Points, in no order, along strands that fork and pass close to each other.
Two points are linked if the straight distance between their rows is under 111. Some points are linked to none.
ladak: [-25  12  18 -25  33  21  13 -18  11  -2  -8  -4  23  -5  -3   5 -14 -20
  -7   7   2 -14  -1  24  37  11  11  -7 -24  -7  -3 -18  -1  54   4 -49
  -8  -1 -17  -6  -3  11 -20  -7]
dal: [-30 -14   4   3  23   6  22  13   0  32  -7 -17  44 -24  -6   8   1 -29
  22  34 -26  41   4  25   6   8 -35   6  -7  12 -10  25 -27  21  27 -23
  -2   5  37  -2   4  18 -40  16]
sito: [  4  25   5   0 -31 -24 -38 -10 -27  24 -23  34 -15  21  11  29  29  10
  -2  15  13  -1   9 -31  -3  21  22  53 -11 -11  26 -21  27  13 -32 -13
  -9  15 -67 -27 -14  20  32 -46]
nagim: [  2 -10  -3  -7  23  39  16   7   2 -11  10 -35 -21  -5  -5 -24   7  27
   5 -40  35 -32  13 -23  -7   8 -42 -43 -17   9 -49  30 -42 -40 -18  13
   9  28 -13 -18  50   1  15  70]
paf: [  6  -2 -14 -12  10  37  13  -4 -11   0 -15 -19 -35   7 -16 -26  15  36
  11 -40  47 -46  16 -36  11  13 -31 -24 -16  -6 -24  26 -28 -38 -47  -8
   1  44 -50 -26  52  -3  39  50]
kot: [-10 -38   4 -34   9 -27  39  -7  43 -20 -27 -12  32 -13  28  25 -14 -33
  -6  29 -18  -3  54  -2  37 -24 -20  -7  14  21 -13  43  -2  -8  23 -13
  21 -29  20   3  18   7 -33  23]
Nemat: [ 41  26   9   9 -44  -8 -37 -32 -11  15  -6  37 -34  26   1  32  16  36
 -16 -10  20 -30 -18 -19  -6  22  59  34  28 -23  36 -44  44  14 -19  18
 -28 -10 -53 -15 -30   9  29 -42]
sif: [-33  -5  29 -48  42   3  21  -2  34  15   4 -61  22 -37   8  -5   3   1
  34 -15   4  23  10  35   6   3   3 -15 -34  40 -41 -19 -46   2  17 -20
  17  12  21  16  27  35 -23  44]
rur: [ 24  16  13  13 -34 -25   5  14  33 -30  13  11   0  -4   2 -11   2  21
 -13  -6   8   2 -22  -2  -6  -9  30 -29   7   3  -7 -33  13  12   3  27
   7 -26  17  32 -25 -43   4 -10]
neza: [ -2 -22  -5   7 -27  -6 -13   0 -42  -9 -30  25  -2  14  18  35 -17 -29
  10   4   7 -54  53 -32  49 -21 -43 -23  21 -28  34  44  33  12  -8  -6
 -17 -22 -29 -41  -4 -16  17 -17]
zol: [  5   9 -18  48 -20   4  -8  -1 -18   7  29  26  -5  19   1   3  -3 -16
  -3  23 -31  14 -38  -4 -14   2 -11   6  26  13   0  24   6  -7   2  37
 -13  -8  30  -3 -11 -23  -6 -25]
gukiz: [ -1   9  42 -17  21   1  22  20  27  -6  -7 -42   7 -30 -10 -31  -1  37
  33 -27  25  47  14  32 -30 -13  22  -8 -28  13 -14 -50 -28  11   1 -15
  17  20   3  51  21   2  13  39]
vafun: [ 44  17  12  14 -21   3 -13 -40 -16  13  -7  40 -30  37   6  33  10  36
 -22  21   1  -3 -28 -16 -19  22  52  71  26 -22  36 -26  43  16 -12  -2
 -17  12 -29   8 -20  11  19 -39]
Karun: [ 43  13  32  13 -24 -23  34   7  19 -25   2   9  -9   1  -1 -16   2  41
 -16   0   2  47 -11   2 -22 -27  39  23  14 -11  13 -34  19  20  11  19
   1 -17  29  62 -34 -33   9   0]
zek: [-16  15  14  31 -18 -12  -4  62  -6  -9  -1 -18   7 -27 -30 -22   5  11
  31  -1  19   1   8  17   8  -4 -37 -56 -21 -20  -7 -10 -18  24   7   0
  -9  -5  15  -5 -16 -38  14  16]
rog: [ 11 -10   7  36   6  40  21  22 -19 -14   4 -30 -37   1 -18 -39   0  39
  24 -29  25  -1  -3  -4 -32 -16 -41 -38   0   1 -28  26 -37 -39 -10  16
  -3  32  -4  -1  41  -9  38  66]
pegam: [  0 -15   3 -11 -25 -50   6   7  20  -8   1  12  34   3  28  20  15 -32
  -9  30 -25  30  30 -31  -4  -9 -12   8   4  18  -2  19   2 -12  10  23
  26 -26  26  20 -15 -21 -22 -21]
Dob: [ 19  18 -21  40 -28   6 -23  -7 -55  13  11  42 -28  28   7  26  11   8
 -13  25 -17   4 -25 -20 -17  -2   1  54  16 -17  37  22  51  23  -5  19
 -42  -9  -2 -13 -15 -22  12 -46]
bomim: [  0  21  -6 -28   1   7 -43  -7  21 -17  15  16   7  -1  -9 -12 -21 -12
 -16 -49  30 -57  -9   2  32  19  41 -42 -16 -20   4 -57  10  22 -24 -12
   6 -19 -31 -26 -30  -6  -7 -27]
Didut: [-48 -17  -1 -26   3 -22 -12  24  -3 -14  -4  13  16   0  11  29 -12 -67
  -2   8  11 -40  57 -15  48  -5 -38 -29  -5  -4   2  19  10  10   7 -19
   8 -32 -18 -30 -20  12 -18  -9]
sos: [ -9   1 -33 -30  -4  10  -4   2  -6  13 -32 -12 -27   3 -18 -10  16  14
  15 -38  49 -76  29 -50  41  11 -31 -34 -15 -23  -3  17 -12 -38 -54 -23
   5  32 -61 -48  30  -3  44  22]
dib: [-33  19  14   3   4   3  -1  34   3 -14   1 -13  16 -20 -25 -16 -16 -12
  14  -9  22 -22   3  22  34   7 -29 -57 -22 -19 -14 -14 -28  40   9 -15
 -14 -13  -1 -17 -17 -23  -5  15]
dema: [ 37 -24 -12  10 -54 -38 -41   1  -2  -1 -32   9 -24  14  18  24  24  14
  15  -3  13 -35  42 -54  25   1  -4  -6  16 -17  33  20  34 -33 -26  21
  14  -4 -48 -27   0 -13  65 -15]
zizon: [ 22 -23  -9   3 -15  11 -12 -49 -30 -12 -24  38   3  13  20  40 -33  -6
 -13   1  -6 -59  31 -16  39 -16 -11  -7  36 -32  43  30  45   7  -9   7
 -15 -15 -24 -31  11 -10   1 -40]
fonop: [-24 -15  16   0   4  -1  22  11  26   7   3 -24  36 -26   2  -6 -13 -12
  18  11 -11  19   4  21  13  -2 -25 -33  -4  15 -27   7 -42  18  31   8
   2  -8  38   3  -4  -3 -30  26]
vud: [  6 -21  14 -10  40  44  34 -34  22 -18  -1 -30   0  -6  23  -3 -16  15
 -15 -19   1  -9   6   4   2  -5 -12 -13  -9  22 -45  23 -31 -12  15   7
   4  11   7  -6  47  23 -14  60]
pov: [ 45  -9 -13  11 -16  32 -16 -60 -19  -3 -10  29 -48  27  -5   9 -27  36
  -3 -34  16 -70  -7 -22  22  -7  25  -8  47 -24  35   8  30 -19 -26  31
 -24   8 -40 -22  19  -7  44 -14]
tok: [ 10  -8   6   0 -14 -48  17  15 -11  -1  -3  27  27   2  24  18  30 -17
 -14  32 -33  55  21 -33 -16 -24 -17  35 -10 -11  12  16  27  32  11   7
   1 -23  34  23 -28 -27 -22 -28]
fefo: [ 13  33  -7  -3 -28  -7 -51 -12   0   7  18  30 -19  21  -4  16  12   6
 -17 -19  14 -38 -33 -19  -6  38  48  11  -5  -7  19 -51  31   3 -31   7
  -6   6 -49 -13 -30   6  12 -53]
nunof: [-36  -5   8 -53  40  11  -7  -6  39   6  19 -55   9 -29  17 -11  -1  -7
  12 -29  14 -11  -8  17  10  20   0 -17 -44  45 -54 -18 -51 -30   3  -2
  31  15   8  -8  24  40 -15  42]
kud: [-19  18   9  15   5   6  -2  20 -20  13 -12 -14   1  -4 -23 -10  -1   0
  38   7  21  23  -3   5  -3   6 -31  10 -26   5  -7   6 -36 -18 -21 -23
   5  43 -24  -4  29  -3  22  12]
kup: [ -1  -8   9   0  15 -40  22  23 -21  49  27   3  31 -26  -1 -20  34  -7
  19   2 -42  85  -9 -19 -57 -26  -8  28 -26 -11  21 -26 -18  22  21   8
  -5 -14  87  67 -23  -2 -34 -13]
dor: [-55  -7 -18 -41  45  12  -7  -7 -14  26 -17   5  37   0   0  29   6 -65
 -17  46 -28 -16  21  15  28  24 -20  26 -10  12  13  33  14  10  16 -56
  10  -3  -8 -28   8  52 -44 -24]
Pok: [ -2  27 -22   8   8  37 -18  14  14 -20  25 -12 -38  -3 -30 -45  -4  29
 -15 -48  38 -47 -50  28  -9  16  32 -61  -5  -7 -27 -40 -14 -14 -20   4
   2  18 -16  -7   8  -7  28  22]
las: [-11 -34 -31 -16  29  30   2 -37  11   8 -26  29  52  -2   7  18 -18 -33
 -33  32 -47 -38   5  24  24   7 -20   0  27   2   5  31  26  14  21 -27
   1 -26  21 -34  14  21 -63 -34]
Viku: [  6 -15 -23  -8 -12   8 -33 -41 -60  -6  -2  55  11   5  19  40 -38 -29
 -18 -10 -14 -67  28 -11  29 -23  -9 -15  36 -27  54  19  52  16  -4  24
 -15 -25 -13 -46  -4   1 -37 -72]
Reko: [  4  17   5  42   0  39  23  27 -18 -28  31 -24 -52   4 -30 -49 -14  38
  10  -7  22  16 -41  40 -58 -24  11 -16  33   5  -4 -10 -18 -26   6  21
 -20  19   6  21   4  -1  44  35]
Gipiv: [  5  16 -20  38  -6  27 -15 -22 -34  10  31  39  -7  26  -6  20  -9 -12
 -23  26 -29  -6 -49   3 -15   8   4  28  26  -3  19  18  31  13   3  19
 -33  -7  13 -10  -9 -13 -17 -42]
Tizat: [ -2  12 -11  -1   1  -2 -40  11  24  -4  30 -14  -9   1  -8 -15  11   0
  -1 -14  19 -22 -38   6 -12  38  22 -22 -22  18 -26 -35 -19 -35 -30   5
  37  32 -17   3   5   2  16  -7]
guk: [ 20  -6   8  48 -20  19  21  23  -8 -20  -6 -18 -32   3 -20 -27 -13  30
  19 -15  12   2  -4   1  -7 -21 -29 -36  12 -11  -5  26 -13 -19  -4  18
 -15   7   3   1  18 -38  39  39]
Rupov: [-10   0   4 -26   6 -60  11  11 -26  34  24  10  19  -2  11   7  56 -17
  -7  12 -42  71  -9 -36 -53  -7   9  32 -51  -5  13 -16  10  41  13  -8
 -11 -11  47  47 -39  -1 -41 -21]
Togi: [-23  -8  10  -4   0   9  12  12  32 -18  -3 -26  22 -26  -4 -21 -25  -5
   9 -18  11 -24   1  23  33  -4 -27 -71  -2   0 -42  -2 -47  13  23  12
   4 -20  26 -15  -4 -15 -22  42]
Nek: [-55 -16 -16 -49   3 -24 -36  25 -17 -10  11  31  10  10  17  26  -6 -85
 -16 -11  12 -58  69 -19  38  -3 -14 -21 -11  -7   5  -4  25  18   9  -7
  15 -46 -22 -37 -42  28 -35 -47]
mubu: [ 17 -25  23   7  32  16  41  -6  18  13   2 -34  22 -15   9 -13  -2  16
  20   5 -30  64   2  30 -35 -18   5  21   0  27 -19  -3 -23  -4  26  -2
  17  13  51  43  26  21 -23  31]
rapo: [ 35  -5 -12  36 -56 -45 -35  35 -29   3 -24  12 -18  11  18  13  33  15
  19   4   7  -1  31 -43  12  -9 -17   9   3 -21  28  19  40   7 -13  15
  -3 -16 -31 -30 -25 -27  56 -20]
Kifeg: [ -6  10 -22   4 -12 -23  14  11 -34   7  10  53  16   5  15  19  18 -15
 -35  24 -44  18  -6 -14 -18 -25 -19  11   4 -15  -1  20  35  70  31  18
 -49 -41  37 -16 -24 -32 -54 -45]
vog: [-21  22   5 -29  23  21 -14 -21   5 -14   1  15  13  -1  -5  -1 -29 -23
 -10 -26  22 -49   2   9  44  10  20 -21 -22 -23   9 -38   4  46  -9 -35
 -13 -11 -38 -29 -16   5 -11 -20]
gedam: [ 39  18  -5  50 -54 -40 -20  58 -26  -3 -20   0 -26 -12 -10 -16  40  41
  27  -6  19  13  13 -18   2 -20  -8   4  -8 -32  24 -12  34  15  -6  16
 -14 -16 -13 -17 -36 -39  62  -8]
Pof: [  5  10  17 -19  -6 -21  -4 -27   9  13  19  14  11  24  16  23  18  -6
 -22  12 -12  12 -15 -18 -13  29  42  32 -20   8  11 -27  26  20  -9 -15
   8  -1  -9  33 -29   3 -17 -35]
lofov: [ 13 -12  20 -15  41  42  21 -44  19 -14  -1 -13  -6   6  12  -1 -16  17
 -19  -7   2  -6  -7  12  -3   7  19  12  -9  11 -20   4 -12   2  -5 -19
   9  26 -21   7  45  22  -3  26]
dodag: [  1  -6   8 -13 -11 -19 -10  10  50 -23  20 -14  17 -14  10  -9  -4  -7
  -8 -11   3 -17  -8   9   7   5  15 -51  -8  17 -28 -32 -15   4   4  19
  26 -21  18  16 -16 -24 -13  -1]
Navi: [-19  13  13  33   6  53  30  16  -3 -21  35 -24 -24 -11 -21 -48 -26  28
  -1  -4   4  22 -49  57 -46 -17  14 -32  29  16 -22 -15 -36   1  30  23
 -25   0  36  17   1   7   6  37]
zetab: [ 64   6 -15  31 -39   0   1   0  14 -35  -6   7 -67  16 -19 -19   7  60
 -11 -33  26 -36 -26  -6 -19 -20  54 -27  56  -4   4 -23  32 -31 -14  38
  -7  -9 -22  15  -4 -27  70  19]
sezab: [ 33  23  -3  37 -35 -10 -10  32  13 -24 -12  -6 -43  -8 -34 -26  17  54
  -1 -30  36 -14 -19   9  -5  -6  36 -37  16 -22   8 -38  23  -1  -8  10
 -11  -4 -25   4 -12 -28  61  17]
ritod: [ 53  -8  -7  54 -11  28  23 -19 -21 -24  -4  19 -48  31  -5  -4 -23  36
  -4  19 -19  10 -21   5 -18 -35  -2  36  53  -8  12  32  18 -23  -3  22
 -16  10   6   9  15 -22  36   7]
muker: [ 32  33  -5  49 -42 -33 -13  53  -8  -1 -39 -12 -30 -21 -37 -27  42  67
  20 -20  36   6   6   4   1 -12  16 -14  -3 -37  15 -42  17  -2 -19 -11
  -6  10 -30 -17 -10 -21  77  13]
gov: [-65 -18 -22 -59  35  11 -11 -12  18  29  -1 -32  32 -17  11   7 -20 -65
   0   7 -17 -17   1  21  49  30 -14   0 -12  27 -27  30 -42 -24  27 -19
  22  -5  23 -47  -5  68 -50  25]
risu: [-54   8  -5 -70  51 -36   7  11  -1  30 -15 -39  23  -9  -2  23   8 -43
  27  33  -4  27  43  20  18   2 -13  40 -23  47   2  46 -12 -41   6 -54
  20  20  -1   2  37  61 -22  18]
Musar: [ -4  21   4  32   7  43  15 -12   6 -16  30  -1 -17   4 -15 -25 -32   9
 -17  -1   0   2 -55  45 -15  -4  21 -20  26   8 -16 -11 -13  10  21  20
 -27  -7  25  12  -7  -9  -8  10]
Zop: [  3 -35 -13 -41  22  35  -9 -54  24 -16  -3   1   1  10  22  16 -38 -22
 -23 -13  -1 -51  20 -19  30   6   0 -11   8  -4  -1  29  -7 -31 -11  10
  16  -4 -15 -23  31  18 -20   3]
gan: [-37  16  -3 -67  37 -33   5 -11   0  38   2 -29  25  -4   4  23  29 -39
  24  31 -17  37  23  13   0  24  14  50 -37  44   5  13  -8 -29   3 -55
  28  22  -7  28  18  50 -22 -12]
gem: [-48 -15 -14 -28  37  -2  10   6  -6  36 -18 -17  47 -13  -3  22  11 -53
   5  48 -31  22  16  18  19  23 -33  22  -9  27  -1  44  -9   3  25 -43
  10   4  22 -14  11  44 -44   9]
dodul: [-20  13   7 -40  13 -28  -8 -18   7  29  20 -16  21  11  12  20  33 -26
   4  16 -14  35  -6 -11 -19  35  31  39 -38  35   7 -18   0 -15  -9 -29
  28  20  -7  36  -6  22 -22 -28]
tidep: [-34 -27 -31 -17  -8 -26   4 -14  36  20   5 -18  42 -13  36  10   0 -42
  -3  23 -46  25  -1   3   2  25  -2   3  20  52 -35  32 -41 -44  33  39
  30  -9  57  -5  -2  29 -53   9]
Gikun: [ 18   7  18  12 -22 -18   6   3  -3 -19  -9  26   8   6  11  17  -2   5
 -10  10   1   3  12 -11  15 -12   7   8   4 -20  16  -3  35  48   8  -2
 -19 -25 -11   1 -21 -31   6 -23]
vika: [ -2  33  30   3   8  12  15  19  16 -18 -10 -23 -20 -14 -26 -42   0  54
   8 -29  42  30 -14  38 -38   0  43 -12 -14   0 -11 -61 -18  11  -8 -18
   2  26 -24  42   9   3  30  33]
nem: [ 21  -8 -20  25  -3  33  15 -37   9 -17   6  15  -1  23  15   1 -37  -4
 -20   3 -31 -21 -27  13   9 -19   1 -15  48  13 -19  23 -13 -20   6  33
  -5 -13  23 -15  27 -11 -28  -6]
Gimim: [  9 -27  -8 -12  38  26  22 -39  28   6 -28  15  40  -1   6  11   4  -1
 -30  42 -48  -5  -6  33   2   3  -3  15  11   6   2  19  35  33  25 -42
   3 -18  22   2  12   9 -51 -21]
Duk: [  6 -30  17   7  15  -4  20  29  12  34  12 -40  33 -26   2 -14  -7  -1
  49  -4 -21  72  16  12 -41 -20 -23  15   1  23 -16  -4 -45 -27  22  21
  21   9  62  39  21  13 -15  28]
fani: [ 31  15  20  31   5   4  20  30 -30   3 -17 -11 -25  -7 -25 -47  -5  50
  40 -30  31  62   9  20 -38 -29  -3  48  -4 -19  12 -34 -26 -29 -19 -10
  -1  48 -17  31  19   6  61  24]
zala: [-12   1  39 -39  35 -11  34   4  30   7 -10 -47  24 -31  -2  -7   1   7
  43  -9  13  43  30  27   3 -12   8   5 -39  19 -14 -27 -26  18   5 -40
  13  12   7  40  22  17  -6  37]
Botu: [ 18  11   7  -6   9 -52   9  14 -46  34   9  21   5  -1   6   1  48  10
  -8  -1 -27  83  -8 -36 -51 -16   6  76 -45 -28  31 -29  23  40  -1 -15
 -18   5  28  48 -40  -2 -11 -26]
piv: [-60   8  -9 -58  24 -32 -10  15   3   6 -16 -20   3  -2  -1  25  -6 -49
  11  27  22 -12  51 -11  34   9 -24  24 -22  28   7  42 -12 -48 -14 -41
  22  17 -36 -15  24  42  -1  14]
Lurar: [  7  20  13  52  -2  23  15  49 -33  -5  14 -16 -38  -5 -42 -52 -11  42
  32 -11  22  53 -26  30 -54 -29  -9  18  11 -15  18 -19 -21 -23  -2   6
 -15  31   7  25   5  -6  52  20]
gaf: [ 15  -1  16  38 -24  -7  11  53  10 -22  -8 -29 -13 -28 -25 -33  -2  36
  27 -15  21  14   9  12 -11 -25 -22 -45  -3 -15  -1  -5 -18  -2   4  17
   4   2  17  16   5 -46  32  32]
gapi: [ 34  -7   4   6 -15  21 -11 -48  -6   7 -33  25 -41  27  -1  19  -4  37
   3  -9  26 -33   9 -27  21   8  17  19  22 -30  30   9  11 -12 -32   1
 -15  28 -67 -25  28   5  56  -3]
Pato: [-33  26  -9  18 -12  -1 -33  30 -46  23  -1   3  -2  10 -16   2   9 -27
  30  18   3  -6 -11  -9  10  24 -45   0 -26   1   6  21 -16 -10 -24 -12
  -3  27 -29 -34   2  -8  17 -12]
Dipes: [ -5  13  -3  29 -13 -19 -13  14 -19  21  36  21   4   9   4   6  23 -14
  -6  21 -21  44 -35 -17 -37   9  -3  29 -12   2   7   1   7  11  -1  20
 -12  -4  26  19 -26 -18  -9 -32]
ziri: [  8  -9 -24  39  13  48  23 -29   5   5   5  15  11  15   2  -4 -25  -1
 -24  27 -42  -5 -49  38 -12  -4  -2   9  50  17 -27  23  -6  -7  26  13
 -16  -2  42 -15  16   9 -42  -9]
vidu: [-12 -22 -23 -21  16  15 -14 -30 -29  -3 -11  50  41   2  17  32 -27 -45
 -33  14 -32 -51  36   7  29 -17 -19  -7  30 -18  27  18  49  30  13 -10
  -8 -34   3 -40  -6  15 -61 -62]
damuf: [  0  23  23  39   1   5  26  24 -15  -5   7   1  -1 -12 -24 -22  -4  24
   8   9   0  54 -17  21 -17 -16  -1  18  -6 -21  18 -18   1  41  19   0
 -27  -8  30  30 -17 -26   5   1]
Lukin: [-32   6   2   6  -6 -27  25   9   9  25  25  10  39 -21   2 -11  22 -13
  -1  22 -42  40 -26   3 -24  -8   1 -14  -9   6 -18 -15 -21  54  42  24
 -17 -32  75  25 -33 -12 -53 -12]
govo: [  0 -10  14 -19  44  26  33 -32  21   7 -16 -13  31 -10   0   5   1  -2
  -8  29 -28  14  -7  40  11   1   7  11 -12   7  -4   3  11  43  20 -54
   1   2  11  16  13  18 -34  -1]
pom: [-60 -23 -18 -50  15 -15 -25  11 -28  -4   0  35  14  13  27  43   9 -88
 -36  16  -9 -36  76 -18  21   0 -10  11   0   0  18  16  45  22  19 -16
   2 -39 -16 -22 -31  41 -50 -55]
tosi: [-59 -23 -35 -37  10 -11 -20 -16  25  30  10 -18  45 -17  23   6  -3 -64
  -7   8 -35  -2  -6  14  30  39   0   0   0  38 -34  20 -44 -26  35  16
  27 -16  47 -35 -28  49 -59   7]
kopa: [ -8  29   4 -11  17  35   1   9  19 -25   2 -22 -28 -10 -18 -49   4  51
 -13 -50  48 -17 -28  27 -24  12  39 -40 -16   2 -35 -49 -27  -3 -21  -7
   4  32 -39  12  25  12  33  44]
paz: [-37 -18 -16 -39  16  -6 -25  -9  11   3  -4 -15  15   1  11  26 -16 -56
  -9  21  -1 -16  29 -12  28  23 -22   5  -9  22   4  41 -12 -44  -6 -12
  22   5 -13 -22  13  31 -19   5]
Vasa: [-36 -11  -8 -32  20  22  -5  13  15   9   3 -39   8 -19  -3 -13 -15 -20
  17 -24  24 -34  -1   2  27  18 -49 -46 -25   6 -44  23 -59 -31  -4  -5
  13  11   3 -42  18  15 -16  52]
Tarib: [ 30 -12   1   5 -43 -52  -9  12  24 -25  -1  13   8   8  25  16  16  -2
   1  13  -8   6  22 -39   1 -13  -3  -6   8   9   0   9  15 -26  -9  35
  33 -19   1  17  -7 -41  13 -20]
Sigur: [-56  -6 -19 -53  33   1 -22 -14 -28  13  -8  28  22  10  15  40  17 -70
 -31  33 -27 -27  43  -3  14  23   0  32 -18  -1  23  11  40  30   8 -43
   1 -11 -23 -18 -17  48 -48 -57]
tekot: [ 14 -22  -9   5  27  61  28 -48  18 -23  -3  -3   3   7  24 -12 -34  13
 -28 -22 -20 -27 -16  15   3 -11  -2 -22  23  16 -49  24 -27 -14  17  22
  -5  -5  20 -25  38  23 -32  34]
piz: [-16 -27  -8 -20  -7 -35  -8   8  47   2  16 -35  28 -22  22   4   3 -25
  14   5 -13  10   5   0  -4  11 -13 -24  -1  48 -42  13 -42 -53  15  40
  43  -6  36   5  11   9 -26  25]
Par: [ 39 -16 -28  13 -24  16 -36 -33   0  -6   4  14 -46  30  -4  -1  -9  18
   1 -33   7 -66 -15 -34   7   9  23 -26  34  -6  19   4  21 -47 -35  39
   2  15 -33 -17  12 -14  45 -14]
lem: [-11  -8  12  13   3 -34  12  38 -12  31  14  -7  35 -24  -5  -5  17 -14
  30  18 -19  78  14  -8 -30 -12 -31  23 -20  -2  13  -4 -20  13  13   7
   4  -3  52  32 -14 -11 -15  -4]
guliz: [ 50 -20 -15   9 -53 -48 -34   8  28 -23  -7   6 -18  10  13  11  20  16
   1 -10   3 -32  14 -43   6   0  14 -25  16   0   4   3  29 -42 -25  33
  37  -3 -21  -1   0 -31  43 -17]
vibek: [ 38  -7  30  16   6  -1  35  -8  17 -13   1 -11   0   1   4 -13  -9  26
   0   6 -10  55  -4  13 -32 -21  16  27   5   5   0 -15  -2   0   5   6
  12  12  26  54   2  -9   3  14]
suzo: [-57 -11  -9 -68  44  13  -8  -4  28  19   7 -49  17 -29  12  -3 -15 -33
  11 -19  10 -18   1  18  38  21 -18 -12 -34  33 -49  14 -56 -32  14 -14
  25   7  12 -38  11  54 -31  46]
pino: [-19  11  11  34   4  -3  -2  37 -24  26  12 -15  15 -12 -24 -16   2  -8
  38  14  -3  55 -11  13 -23  -1 -36   8 -19   2   0   3 -31  -7  -2  -1
  -2  24  23  15   4  -6   5   7]
Nogu: [ 43   6  -3  54 -21   2   1  -3 -36  -2  -2  24 -33  23   0   5   0  27
  -2  25  -8  33 -18 -11 -11 -15  -4  62  22 -23  35  19  32   3  -6  10
 -19   2   2   8 -13 -24  39 -14]
Geduv: [  0  37   5  23 -25 -30 -17  32 -18   9  32  16 -12   4  -8  -6  34  15
  -5   3   4  32 -33 -15 -40   6  18  20 -22  -7  10 -37  24  33  -6  14
 -24  -5   3  18 -45 -25   6 -28]
gepog: [-34  -3  -4  -1 -21 -19 -19  36 -43  -3 -26  15  -3  10   8  29   4 -41
  18   4  23 -44  59 -28  40  -5 -52 -16 -12 -21  15  26  22  17 -15 -22
  -9 -15 -45 -44 -17   0  15 -12]
Fur: [ 14  44   6  23 -15  21  16   1   7 -30  16   7 -43   9 -27 -19 -12  40
 -24 -10  30   7 -56  32 -30   2  64   7  31  -2  14 -50  24  16   8   6
 -31 -16 -11  40 -30 -15  21   6]
Peri: [-10   9  -1  21   8   5  24 -11   3  12  14  17  28  -2  -5  -4   4  -8
 -20  31 -41  29 -32  19 -12  -2   2   6  10  -2  -5   4   3  45  31   1
 -22 -21  50  12 -16 -10 -46 -18]
budul: [ 38   9  14  28 -13  -2   5   2 -10  -1 -30   2 -34   8 -15 -18   9  48
  24 -12  31  35   6  -8  -7 -10   4  38   2 -19  13 -13  -9 -16 -28 -10
   3  39 -43   3  16  -7  62  21]
zares: [ 16  47   8  24 -26  -7  -8  12  -7  -8  16  22 -28   9 -19  -1  16  34
 -19  -5  24   9 -39   1 -21   8  48  20   6 -13  21 -49  36  40   3   9
 -37 -25 -14  23 -44 -24  16 -19]
Ged: [ -4  17 -15   0  -7  -3 -43  19  20 -17  35   0   8 -10 -16 -19  -5 -12
 -11 -31  12 -48 -29  15  13  22  17 -64 -11 -10 -19 -43  -5   7  -4  13
  17 -21   7 -17 -24 -26  -8 -13]
Fivuv: [ 21   2 -14   5 -23   8 -46 -30   1  -2  21  23 -26  26   0  11 -12  -1
 -10 -19   7 -50 -24 -20   4  24  33  -7  16  -5  19 -15  24 -27 -28  24
   6   8 -36 -11  -6  -2  19 -37]
dilak: [ 36 -31  -4 -27  21  44   5 -72  22 -34   6   5 -22  24  35   5 -31  20
 -36 -31  -2 -52   4 -25  -6  -3  22  -5  20   7 -22  18  -5 -36 -21  33
  18   8 -16  -5  48  17  -7  14]
Nogul: [ 22 -11  19  -1  11  27  21 -30  16 -26 -16   3  -6   5   0   3 -26  18
 -14 -11  15 -17   8   5  19  -7   7  -4   8 -12   2  10   1  19  -4 -14
  -9   8 -24   0  26 -10  11  21]
nelop: [ -5 -29 -10 -15  -4   6  -6 -12  10 -10 -10  -4   1   7  13  21 -25 -29
  -1  -2   5 -34  33 -26  36   3 -34 -24   5   1   3  47 -10 -32 -14   5
   9  -1 -18 -23  21  -9   3  18]
Lesir: [ 40 -14   9  -4  10 -53  21   2 -26  19  -6  21  18   1  19   8  36   8
 -11  12 -33  79  15 -31 -29 -22  -6  77 -24 -24  35  -3  32  15   5 -14
   9  -1  39  56 -30 -10 -13 -20]
Zimes: [ 38  -6  17  -4  -2  -9   6 -40  -2  10  -8  30   0  32  14  29  14  20
 -35  33 -24  16 -14 -13 -23  16  38  64   9 -12  26 -10  43  14  -4 -18
   3   5   2  37 -17  -2 -11 -38]
Ruvu: [ 22  21   7  22 -33  -3 -15  -7 -11   7 -40  16 -30   8 -11   2  13  43
  15  -8  32  -9   8 -19  21   0  14  16   4 -25  25 -11   8   3 -29 -17
 -18  18 -67 -33   3  -6  65   1]
vuke: [ 30  22  25  12  -8  18  19 -16  20 -31 -13   9 -23   5 -10  -9 -22  41
 -20 -18  27  -4 -18  19   5  -4  45  -4  17 -17  11 -27  17  32   4  -5
 -24  -5 -22  21  -6 -21  22  14]
zabil: [  4 -27   9   6  -4 -21   1  28  23   9   8 -35  18 -21   3  -2  -1 -10
  36   3  -1  45  15  -1 -25  -6 -28  -2  -4  30 -21  10 -36 -43   1  27
  36  10  35  22  23  -6  -4  32]
Zime: [ -2 -24 -19 -18 -11  -2  -9  14   3  -6 -18 -16 -16   3  -4   6  -1  -9
  14 -20  29 -57  36 -40  39   6 -48 -49  -4 -10  -2  45  -7 -40 -30  -4
  13  10 -30 -31  20 -18  27  30]
mivan: [ -6   9   1  35  28  52  27 -14  -4   3  15   0   7   4 -18 -17 -17   6
 -15  26 -23  17 -56  50 -13   0   2   5  22   6 -12   5 -10  21  32  -7
 -32   8  33   0   5   7 -25   1]

A fork is a point with three links. Follow the links from the first point to the second and name the forks in between, in order.
vud / budul: mivan
Pok / zabil: suzo
Par / paf: nelop
Zime / Peri: nelop, mivan

Follow the links from the first point to the second, and from the first to the third. Name the last point that the two ways share.
Nogul / Lukin / Par: mivan
Dipes / Lurar / Lukin: mivan
dilak / dib / Fivuv: nelop

Name the points in between on the shortest way along the links from the first point to the second, in order.
Peri / vuke: mivan, ziri, nem, tekot, vud, lofov, Nogul
Ged / gem: bomim, vog, ladak, govo, Gimim, las, vidu, Viku, zizon, neza, gepog, Didut, Nek, pom, Sigur, dor
nunof / vidu: suzo, gov, tosi, tidep, piz, zabil, Duk, mubu, vibek, Karun, rur, dodag, Ged, bomim, vog, ladak, govo, Gimim, las
Lesir / muker: tok, pegam, Tarib, guliz, dema, rapo, gedam
Didut / nelop: Nek, pom, Sigur, dor, gem, dal, fonop, Togi, dib, zek, gaf, guk, rog, nagim, paf, sos, Zime
